Each scene shows the same named points in several views. A view is turned or mirrored, and shifted as a whole, has a little noise and may leave points out.

Scene 1
View 1
k466: |  -9 |   0 |  13 |  29 | -18 |   7 |  22 |  -5 |  -2 | -32 |  -7 |  -8 |  37 | -20 |  -5 |   9 |  20 | -41 | -19 |   3 |  -9 |  -4 |  15 |   0 | -10 |  47 |   3 |  37 |  -2 |
k56: |  -9 |  14 |  14 |  19 |  14 | -16 | -12 | -14 |   2 | -37 |  -5 |  41 |  13 |   0 |   9 |   7 |  16 | -49 |   6 |  12 |  14 |   5 |   5 | -23 |  15 |  45 |  20 |  26 |   6 |
k584: |   6 |  38 |  35 |  18 | -25 |  32 | -15 | -28 | -19 |  -3 |  11 |  30 |  18 |   0 | -10 |   2 |  16 | -49 |   0 |  -7 |  17 |  10 |   0 | -12 |   5 |  52 |  16 |  35 |   3 |
k39: | -13 |   0 |   9 |  21 |   3 | -18 |  10 |  -8 |   8 | -46 |  -8 |  15 |  18 | -12 |   8 |  14 |  15 | -46 |  -5 |  10 |  -3 |  -1 |  12 |  -8 |   6 |  41 |   7 |  27 |   4 |
k825: |  11 | -21 | -32 |  35 |  45 | -30 |  17 |  28 |  -9 | -61 | -22 | -25 |  47 |  -8 |  27 | -11 |  54 | -26 | -13 | -19 | -33 | -24 |  20 |  23 | -31 |  33 |  15 |   4 | -38 |
k368: |  12 |  39 |  30 |  16 | -10 |  20 | -26 | -28 | -21 |  -4 |  11 |  43 |  11 |   6 |  -2 |  -4 |  22 | -47 |   8 |  -7 |  26 |  13 |  -8 | -20 |   8 |  50 |  22 |  30 |  -1 |
k327: |   3 |  -1 |  -9 |  29 |  26 | -18 |  -1 |   8 | -12 | -47 | -16 |   1 |  31 |  -6 |  19 |  -7 |  39 | -32 |  -6 |  -9 |  -9 | -12 |   8 |   9 | -10 |  38 |  15 |  12 | -23 |
k652: |  14 |  26 |  22 |  25 | -19 |  28 |  -6 | -15 | -23 | -11 |   7 |   9 |  24 |  -3 |  -5 |  -2 |  26 | -40 |  -6 | -20 |   3 |   1 |  -1 |  -1 |  -5 |  45 |  13 |  28 | -10 |
k448: |  -3 |  -4 |  -4 |  24 |  13 | -19 |  10 |  -3 |   1 | -44 | -13 |   9 |  30 | -14 |   8 |   8 |  21 | -43 | -10 |   4 |  -9 |  -8 |  15 |  -6 |  -5 |  38 |  13 |  25 |  -6 |
k211: | -21 |   5 |  19 |  20 |  -3 | -14 |   9 | -17 |  16 | -40 | -14 |  34 |  13 | -12 |  -1 |  20 |   6 | -48 |  -4 |  20 |   9 |   3 |  12 | -26 |  13 |  46 |   7 |  36 |  17 |
k7: |  20 |  14 |  10 |  26 |  -7 |  19 |  -7 |  -8 | -28 | -16 |   0 |  -3 |  37 |   0 |   4 | -10 |  36 | -35 |  -9 | -21 |  -7 |  -5 |   2 |   9 | -14 |  49 |  15 |  21 | -19 |
k191: | -16 |   1 |  20 |  24 |  -8 |  -7 |  17 | -13 |   6 | -37 | -11 |   8 |  27 | -16 |  -8 |  15 |   8 | -49 |  -9 |  13 |  -5 |   2 |  14 | -15 |  -1 |  48 |   4 |  36 |   9 |
k227: |  -5 | -14 | -15 |  27 |  29 | -26 |  12 |  11 |   5 | -59 | -20 |  -7 |  34 | -13 |  17 |   2 |  32 | -37 | -10 |  -2 | -19 | -12 |  20 |   6 |  -9 |  37 |   9 |  16 | -15 |
k229: | -22 |  13 |  13 |  15 |  14 | -23 |  -5 | -15 |  13 | -44 |  -7 |  46 |   7 |  -7 |   5 |  14 |  11 | -54 |   6 |  22 |  17 |   7 |  11 | -29 |  22 |  42 |  11 |  30 |  13 |
k167: |  15 |   4 |  -6 |  30 |  15 |   0 |  -3 |   6 | -22 | -32 |  -6 |  -7 |  34 |  -3 |  14 |  -9 |  43 | -31 |  -8 | -19 | -10 | -14 |  10 |  13 | -16 |  39 |  15 |  13 | -28 |
k848: |   7 |   4 |   5 |  31 |  -3 |   6 |   7 |   2 | -16 | -30 |  -2 | -15 |  38 |  -9 |   5 |  -1 |  37 | -35 | -13 | -16 | -14 | -11 |  12 |  12 | -18 |  46 |  12 |  20 | -16 |
k218: |  -7 | -14 |  -5 |  30 |   1 | -15 |  24 |   1 |   2 | -44 | -14 | -16 |  42 | -22 |   1 |   6 |  29 | -38 | -24 |   0 | -25 | -13 |  17 |   7 | -16 |  43 |   0 |  25 |  -5 |
k297: |  14 |  21 |   9 |  24 |   6 |   7 | -14 |  -8 | -24 | -24 |   1 |  16 |  26 |   4 |  10 | -10 |  40 | -39 |  -2 | -16 |   7 |   0 |  -1 |   3 |  -5 |  43 |  20 |  17 | -21 |
k353: |   3 |  20 |  21 |  20 |  -6 |  12 |  -3 | -19 |  -7 | -21 |   4 |  23 |  18 |  -6 |  -1 |   6 |  21 | -46 |  -1 |  -2 |  10 |   4 |   3 | -10 |   5 |  50 |  15 |  32 |  -1 |
k511: |  11 |  29 |  21 |  23 | -10 |  21 | -16 | -16 | -22 | -12 |   9 |  23 |  24 |   4 |   1 |  -5 |  32 | -42 |  -3 | -15 |  12 |   4 |   1 |  -4 |  -2 |  47 |  16 |  28 |  -8 |
k539: | -23 |  17 |  35 |  14 | -21 |   1 |   4 | -30 |   6 | -23 |   0 |  43 |  13 | -12 | -15 |  22 |  -1 | -52 |  -1 |  23 |  18 |  14 |   5 | -35 |  17 |  48 |   8 |  41 |  25 |
k129: | -11 | -14 | -18 |  25 |  36 | -44 |  10 |   5 |   8 | -62 | -22 |   9 |  25 | -12 |  18 |   5 |  28 | -38 | -10 |   9 |  -9 | -10 |  14 |   1 |   5 |  34 |  12 |  14 |  -8 |
View 2
k167: |  -2 |   2 |  -2 | -51 | -12 |  -4 |   0 | -13 | -17 |  15 | -11 |  15 |  23 | -37 |  -2 |  -9 |  15 |   2 | -16 | -30 |   0 |   1 |  -5 |  12 |  10 |   4 |   5 |   2 | -20 |
k129: |  -7 |   2 |   4 | -67 |  24 | -17 |  -3 |   4 |   5 |  17 |  -5 |  33 |  58 | -20 |   4 |  -8 |  26 |  11 |  23 | -10 |   2 |   6 |  16 |   7 |  29 |  11 | -11 |  20 |  -9 |
k652: |  12 | -14 | -30 | -31 | -12 |  -5 |   8 | -27 | -30 |   9 |  26 |   3 |   8 | -32 |   5 |  14 |   9 | -18 |   1 | -16 |  -3 |   0 | -12 |  13 | -26 |   4 |   5 |   9 | -10 |
k825: | -14 |   7 |  25 | -69 |  -9 | -14 |  -3 |   4 |   1 |  14 | -45 |  29 |  54 | -43 |  -4 | -18 |  14 |  20 | -18 | -32 |   5 |   2 |   7 |   7 |  48 |   8 |   4 |  -3 | -27 |
k448: |   2 |  -6 | -10 | -53 |  15 | -16 |   2 |  -4 |  -5 |  13 |   9 |  28 |  51 | -23 |  -1 |   5 |  21 |   0 |  19 |  -9 |  -1 |   9 |  11 |   8 |   6 |   9 |  -6 |  13 | -10 |
k227: |  -6 |   2 |   7 | -63 |  10 | -14 |  -3 |   0 |   0 |  11 | -11 |  30 |  60 | -31 |  -4 |  -1 |  20 |   4 |   6 | -15 |   7 |   6 |  14 |   5 |  25 |  11 |  -5 |   6 | -16 |
k229: |  -3 | -14 | -30 | -43 |  38 |  -9 |   0 |  -2 |  -8 |  18 |  40 |  17 |  37 |  -7 |  12 |   8 |  27 |  -2 |  50 |   4 |  -7 |   7 |   9 |   5 |  -6 |  11 | -20 |  40 |  17 |
k368: |   5 | -20 | -49 | -24 |   1 |   3 |   8 | -28 | -30 |  19 |  41 |  -4 | -15 | -16 |   7 |  13 |  13 | -11 |  23 | -13 |  -9 |  -2 | -17 |  12 | -38 |   3 |  -2 |  37 |  13 |
k511: |   5 | -10 | -33 | -32 | -10 |   0 |   7 | -27 | -32 |  15 |  24 |   1 |  -2 | -27 |   5 |  10 |   8 |  -9 |   9 | -17 |  -6 |  -4 | -11 |  14 | -25 |   0 |   3 |  15 |  -4 |
k191: |  13 | -13 | -20 | -48 |  29 | -19 |  16 |  -9 |  -9 |   1 |  33 |  24 |  55 | -16 |   5 |  17 |  20 | -24 |  22 |   1 |   2 |  10 |   9 |  19 | -12 |  13 | -12 |   4 |  -8 |
k466: |  14 | -10 | -14 | -49 |  12 | -15 |  17 | -12 | -19 |  -2 |  18 |  24 |  56 | -27 |  -1 |  21 |  13 | -20 |   7 |  -5 |   5 |   8 |   8 |  18 |  -6 |   9 |  -7 |  -9 | -25 |
k848: |   8 |  -5 |  -9 | -48 |  -6 | -12 |  11 | -15 | -19 |   8 |   1 |  17 |  36 | -35 |  -1 |   7 |  12 |  -7 | -11 | -24 |   1 |   1 |  -3 |  16 |   0 |   7 |   5 |  -8 | -30 |
k7: |   6 |  -5 | -16 | -37 | -17 |  -3 |   5 | -24 | -27 |   5 |   5 |   6 |   7 | -31 |   4 |   4 |   8 |  -6 | -11 | -26 |  -3 |  -1 | -13 |  19 | -13 |   6 |  12 |  -3 | -18 |
k56: |  -5 |  -7 | -34 | -44 |  27 |  -7 |  -1 |  -6 | -12 |  21 |  30 |  15 |  25 | -10 |   9 |   4 |  24 |   1 |  40 |   0 |  -6 |   9 |   0 |   6 |  -8 |   7 | -13 |  40 |  13 |
k353: |  10 | -12 | -36 | -39 |   9 | -10 |  10 | -19 | -20 |  12 |  32 |  11 |  18 | -18 |   7 |  13 |  16 | -16 |  22 |  -6 |  -6 |   1 |  -6 |  11 | -22 |   3 |  -6 |  18 |  -2 |
k218: |   5 |  -7 |   1 | -58 |  11 | -19 |  11 |  -6 |  -7 |  -3 |  -1 |  34 |  67 | -33 |  -3 |  15 |  17 | -16 |  -1 | -10 |   7 |   9 |  12 |  14 |  10 |  10 |  -3 | -14 | -27 |
k211: |   6 | -15 | -34 | -45 |  38 | -13 |  10 |  -2 | -11 |   9 |  41 |  24 |  49 |  -7 |   2 |  14 |  27 | -14 |  43 |   7 |   1 |  12 |  10 |  11 | -14 |  12 | -20 |  26 |   3 |
k327: | -17 |   1 |   3 | -60 |  13 |  -9 |  -6 |   2 |   1 |  29 | -11 |  25 |  34 | -26 |   2 | -17 |  27 |  22 |  17 | -17 |  -3 |   6 |   4 |   5 |  30 |   7 |  -5 |  23 |  -2 |
k297: |   1 |  -6 | -21 | -39 | -12 |  -3 |   0 | -17 | -21 |  19 |   5 |   8 |   4 | -27 |   6 |  -1 |  14 |   2 |   2 | -24 |  -9 |  -6 | -15 |  10 |  -7 |   0 |   1 |  20 |  -8 |
View 3
k191: |   6 | -45 | -14 |  -7 |   7 |  25 |  -1 |  -9 |  11 |  18 | -23 |  -9 |  -6 | -21 | -33 | -30 |  39 | -10 | -19 | -34 | -20 | -28 | -37 |  25 |  43 |  45 | -15 | -10 |  14 |
k56: |   3 | -47 |  11 |  24 |  -8 |   8 |  15 |  -4 |   3 |  10 | -38 |  -6 | -12 | -51 | -24 | -30 |  34 | -17 | -40 | -42 | -26 | -17 | -34 |   9 |  29 |  30 | -13 |  -1 |  -2 |
k368: | -11 | -58 |  17 |  21 |  -2 | -15 |  24 |  13 |  -9 |  25 | -55 | -28 |   1 | -56 | -14 | -55 |   4 |  -6 | -19 | -44 | -30 | -27 | -26 |  -1 |  47 |  40 |   0 |   9 | -19 |
k466: |  15 | -37 | -12 | -12 |  15 |   8 | -14 |  -4 |   1 |  23 | -16 | -23 |   2 |  -8 | -35 | -24 |  40 | -11 |  -6 | -23 | -29 | -24 | -36 |  26 |  53 |  41 |  -9 |  -1 |  14 |
k39: |  23 | -33 |   6 |  17 |  -9 |   6 |   7 |  -9 |   1 |   3 | -17 |  -9 | -17 | -23 | -31 | -12 |  47 | -19 | -45 | -32 | -32 | -17 | -32 |  16 |  21 |  23 | -17 |   2 |  12 |
k353: |   1 | -51 |   2 |  10 |   1 |   1 |   8 |   0 |  -5 |  22 | -36 | -26 |  -3 | -41 | -24 | -42 |  21 | -13 | -17 | -33 | -30 | -25 | -33 |  11 |  47 |  38 |  -5 |   3 |  -4 |
k539: | -13 | -67 |  -8 |   1 |   4 |  31 |  17 |  -3 |  11 |  21 | -48 |   1 |  -9 | -56 | -23 | -46 |  30 | -16 | -17 | -52 |  -2 | -30 | -36 |  24 |  46 |  55 | -19 | -14 |  -2 |
k825: |  50 |   1 |   5 |   9 |  -9 | -20 | -23 |  -8 |  -8 |  -2 |  19 | -33 | -15 |  27 | -47 |  13 |  56 | -14 | -39 |   0 | -63 | -13 | -27 |  19 |  22 |   2 |  -5 |  13 |  31 |
k448: |  18 | -33 |  -4 |   5 |  -2 |   8 |  -5 |  -8 |   3 |  12 | -13 | -17 | -10 | -16 | -35 | -16 |  44 | -15 | -28 | -23 | -35 | -23 | -33 |  17 |  33 |  31 | -12 |  -2 |  17 |
k848: |  18 | -27 |   0 |  -7 |   6 | -13 | -16 |   2 |  -6 |  23 |  -8 | -39 |   1 |   2 | -32 | -20 |  30 |  -8 | -10 | -13 | -44 | -26 | -30 |  15 |  50 |  26 |  -1 |  11 |  10 |
k7: |  11 | -32 |   6 |   6 |   3 | -27 |  -9 |   6 | -16 |  26 | -23 | -46 |   7 | -11 | -23 | -31 |  15 |  -5 | -10 | -17 | -46 | -24 | -26 |   7 |  51 |  26 |   1 |  18 |  -1 |
k327: |  28 | -15 |  10 |  13 |  -6 | -14 |  -6 |  -4 |  -7 |   5 |  -6 | -27 | -12 |  -4 | -38 | -11 |  38 | -14 | -39 | -16 | -52 | -16 | -32 |   8 |  29 |  14 |  -6 |  11 |  13 |
k297: |  11 | -34 |  16 |  20 |   2 | -26 |  -1 |   6 |  -9 |  22 | -26 | -37 |  -1 | -24 | -23 | -30 |  20 |  -8 | -24 | -22 | -49 | -21 | -30 |  -1 |  41 |  23 |   2 |  14 |  -5 |
k167: |  23 | -19 |   8 |  11 |  -2 | -26 | -10 |  -2 |  -9 |  14 |  -8 | -36 |  -6 |   0 | -31 | -19 |  28 |  -8 | -24 |  -9 | -51 | -20 | -28 |   8 |  41 |  12 |   3 |  18 |   8 |
k584: | -12 | -63 |   7 |  10 |   5 | -10 |  10 |   8 |  -9 |  29 | -53 | -31 |   7 | -50 | -14 | -52 |   4 |  -3 |  -7 | -40 | -22 | -28 | -31 |   4 |  58 |  47 |   1 |   7 | -14 |
k227: |  34 | -14 |  -6 |   2 |  -3 |   5 | -12 | -14 |   0 |   7 |   3 | -15 | -12 |   5 | -42 |   2 |  56 | -19 | -37 | -17 | -42 | -22 | -35 |  20 |  23 |  17 | -11 |   8 |  24 |
k218: |  28 | -22 | -15 | -15 |   7 |  11 | -18 | -12 |   3 |  15 |   3 | -27 |  -1 |   9 | -44 |  -9 |  47 | -13 | -17 | -11 | -35 | -26 | -32 |  30 |  38 |  30 | -12 |  -1 |  26 |
k211: |   0 | -50 |  -8 |   3 |  -2 |  29 |  14 | -10 |  11 |  11 | -32 |   2 | -12 | -40 | -26 | -32 |  39 | -21 | -27 | -42 | -12 | -27 | -36 |  24 |  36 |  40 | -23 | -10 |   9 |
k229: |   2 | -47 |   5 |  17 | -11 |  22 |  22 |  -7 |   9 |   4 | -35 |   4 | -19 | -53 | -21 | -32 |  42 | -19 | -40 | -52 | -15 | -22 | -35 |  16 |  24 |  38 | -24 |  -5 |   4 |
k129: |  31 | -18 |  -1 |  11 |  -8 |  12 |  -5 | -11 |   7 |  -2 |  -5 |  -4 | -21 |  -8 | -39 |  -1 |  57 | -20 | -48 | -23 | -41 | -17 | -32 |  17 |  18 |  15 | -21 |   3 |  24 |
k652: |  -1 | -45 |   4 |   3 |   8 | -20 |   0 |  10 |  -8 |  35 | -35 | -39 |   6 | -26 | -24 | -39 |  10 |  -4 |  -4 | -31 | -38 | -27 | -29 |   4 |  58 |  37 |   5 |   8 |  -8 |
View 4
k652: |  20 |  -4 |   8 |  22 |  12 |  10 | -18 | -17 |  13 |  14 | -16 | -11 | -22 |   9 | -41 | -25 | -43 |  -5 | -22 | -54 |   4 |  -1 |  10 |  42 | -17 |   5 | -27 |   0 |  22 |
k129: | -17 | -20 |   2 |  24 |  33 | -18 | -15 | -21 |  24 | -16 | -28 |  -6 | -19 |  22 | -30 |  -5 |   7 |   5 |  25 |  -1 |  -7 |  35 |  -4 |  21 | -14 |  17 |  24 |  19 |  12 |
k848: |  21 |   0 |   8 |  26 |  20 | -12 |  -7 |  -7 |  13 |  -6 | -21 | -12 |  -9 |  12 | -41 | -19 | -28 |   0 | -14 | -26 | -12 |  10 |  -8 |  42 | -19 |   2 |  -1 |   3 |   0 |
k368: |   1 | -11 |   7 |  16 |  13 |  26 | -31 | -33 |  21 |  30 | -17 |   2 | -32 |   9 | -43 | -17 | -41 |  -4 | -12 | -74 |  24 |  -3 |  32 |  33 | -16 |  10 | -39 |  16 |  50 |
k297: |   6 | -10 |  18 |  36 |  26 |   0 | -16 | -28 |  22 |  16 | -15 |  -6 | -26 |   9 | -48 | -17 | -34 |   3 | -16 | -41 |   8 |   2 |   1 |  45 | -12 |   9 | -24 |  15 |  20 |
k511: |  13 |  -9 |   8 |  24 |  16 |  10 | -21 | -28 |  17 |  16 | -17 |  -6 | -25 |   9 | -45 | -21 | -36 |  -1 | -17 | -60 |  13 |   1 |  14 |  39 | -15 |   4 | -30 |   8 |  30 |
k466: |  35 |  -1 | -12 | -17 |   6 |  11 | -17 |   7 |   3 | -10 | -34 | -13 |  -9 |  15 | -26 | -26 | -23 | -19 |  -9 | -37 | -19 |  21 |  17 |  23 | -32 |   2 |   2 | -23 |   4 |
k327: |  -6 | -11 |  15 |  37 |  30 | -20 | -11 | -23 |  21 |  -7 | -24 |  -8 | -20 |  14 | -39 |  -9 |  -9 |   7 |   5 | -14 |  -5 |  18 | -14 |  38 | -13 |   8 |   7 |  20 |   9 |
k56: | -20 | -20 |   1 |  14 |  17 |  16 | -32 | -33 |  24 |  11 | -30 |   1 | -31 |  20 | -29 |  -9 | -10 |  -2 |  16 | -43 |  14 |  18 |  27 |  14 | -14 |  21 |  -9 |  20 |  48 |
k353: |   5 | -13 |  -1 |   9 |  16 |  19 | -30 | -22 |  17 |  12 | -22 |  -1 | -31 |  14 | -43 | -16 | -25 |  -7 |  -2 | -54 |   8 |  10 |  22 |  24 | -21 |   4 | -15 |   3 |  33 |
k211: |  -3 | -16 | -15 | -12 |  12 |  22 | -37 | -20 |  18 |   1 | -35 |   3 | -24 |  22 | -26 | -12 |   0 | -12 |  17 | -36 |   1 |  28 |  34 |   4 | -26 |  14 |   4 |   7 |  40 |
k584: |  19 |  -9 |   2 |   4 |   7 |  31 | -33 | -18 |  12 |  27 | -21 |   1 | -31 |  10 | -41 | -25 | -47 |  -7 | -18 | -76 |  15 |  -2 |  34 |  33 | -18 |   7 | -39 |   2 |  39 |
k191: |   7 |  -8 | -14 | -11 |  14 |  11 | -25 | -13 |  13 |  -5 | -33 |  -4 | -18 |  16 | -28 | -19 | -12 | -15 |   6 | -32 | -11 |  29 |  24 |  12 | -26 |   9 |   5 |  -5 |  22 |
k448: |  -4 | -11 |   0 |  13 |  20 |  -4 | -19 | -17 |  22 |  -7 | -24 |  -7 | -14 |  17 | -31 | -11 | -10 |  -6 |   8 | -18 |  -6 |  28 |   2 |  23 | -21 |  11 |   9 |   6 |  19 |
k825: |  -3 |  -7 |  17 |  53 |  42 | -49 |  11 | -15 |  29 | -20 | -17 | -18 |  -5 |  14 | -44 |  -9 |  -3 |   9 |   2 |  16 | -19 |  27 | -40 |  44 | -10 |   7 |  30 |  20 | -19 |
k39: |  -3 | -13 |  -7 |   0 |  19 |   4 | -24 | -18 |  23 |  -5 | -32 |  -5 | -21 |  19 | -31 | -15 |  -7 |  -5 |  11 | -25 |  -1 |  27 |  19 |  11 | -22 |  14 |   6 |   9 |  27 |
k229: | -20 | -22 |  -4 |  -1 |  14 |  19 | -36 | -31 |  25 |  10 | -28 |   7 | -29 |  19 | -27 |  -9 |  -2 |  -5 |  24 | -40 |  12 |  23 |  30 |   7 | -23 |  22 |  -2 |  15 |  52 |
k539: |   3 | -17 | -16 | -23 |   6 |  38 | -41 | -18 |  16 |  15 | -34 |   6 | -30 |  16 | -24 | -14 | -13 | -19 |  10 | -61 |   9 |  20 |  47 |   4 | -33 |  13 | -11 |   0 |  49 |

Which points are out of place in each view (at most two, in the order of its rows)? Write none if all are in place.
view 1 | none
view 2 | k327
view 3 | k39
view 4 | k466
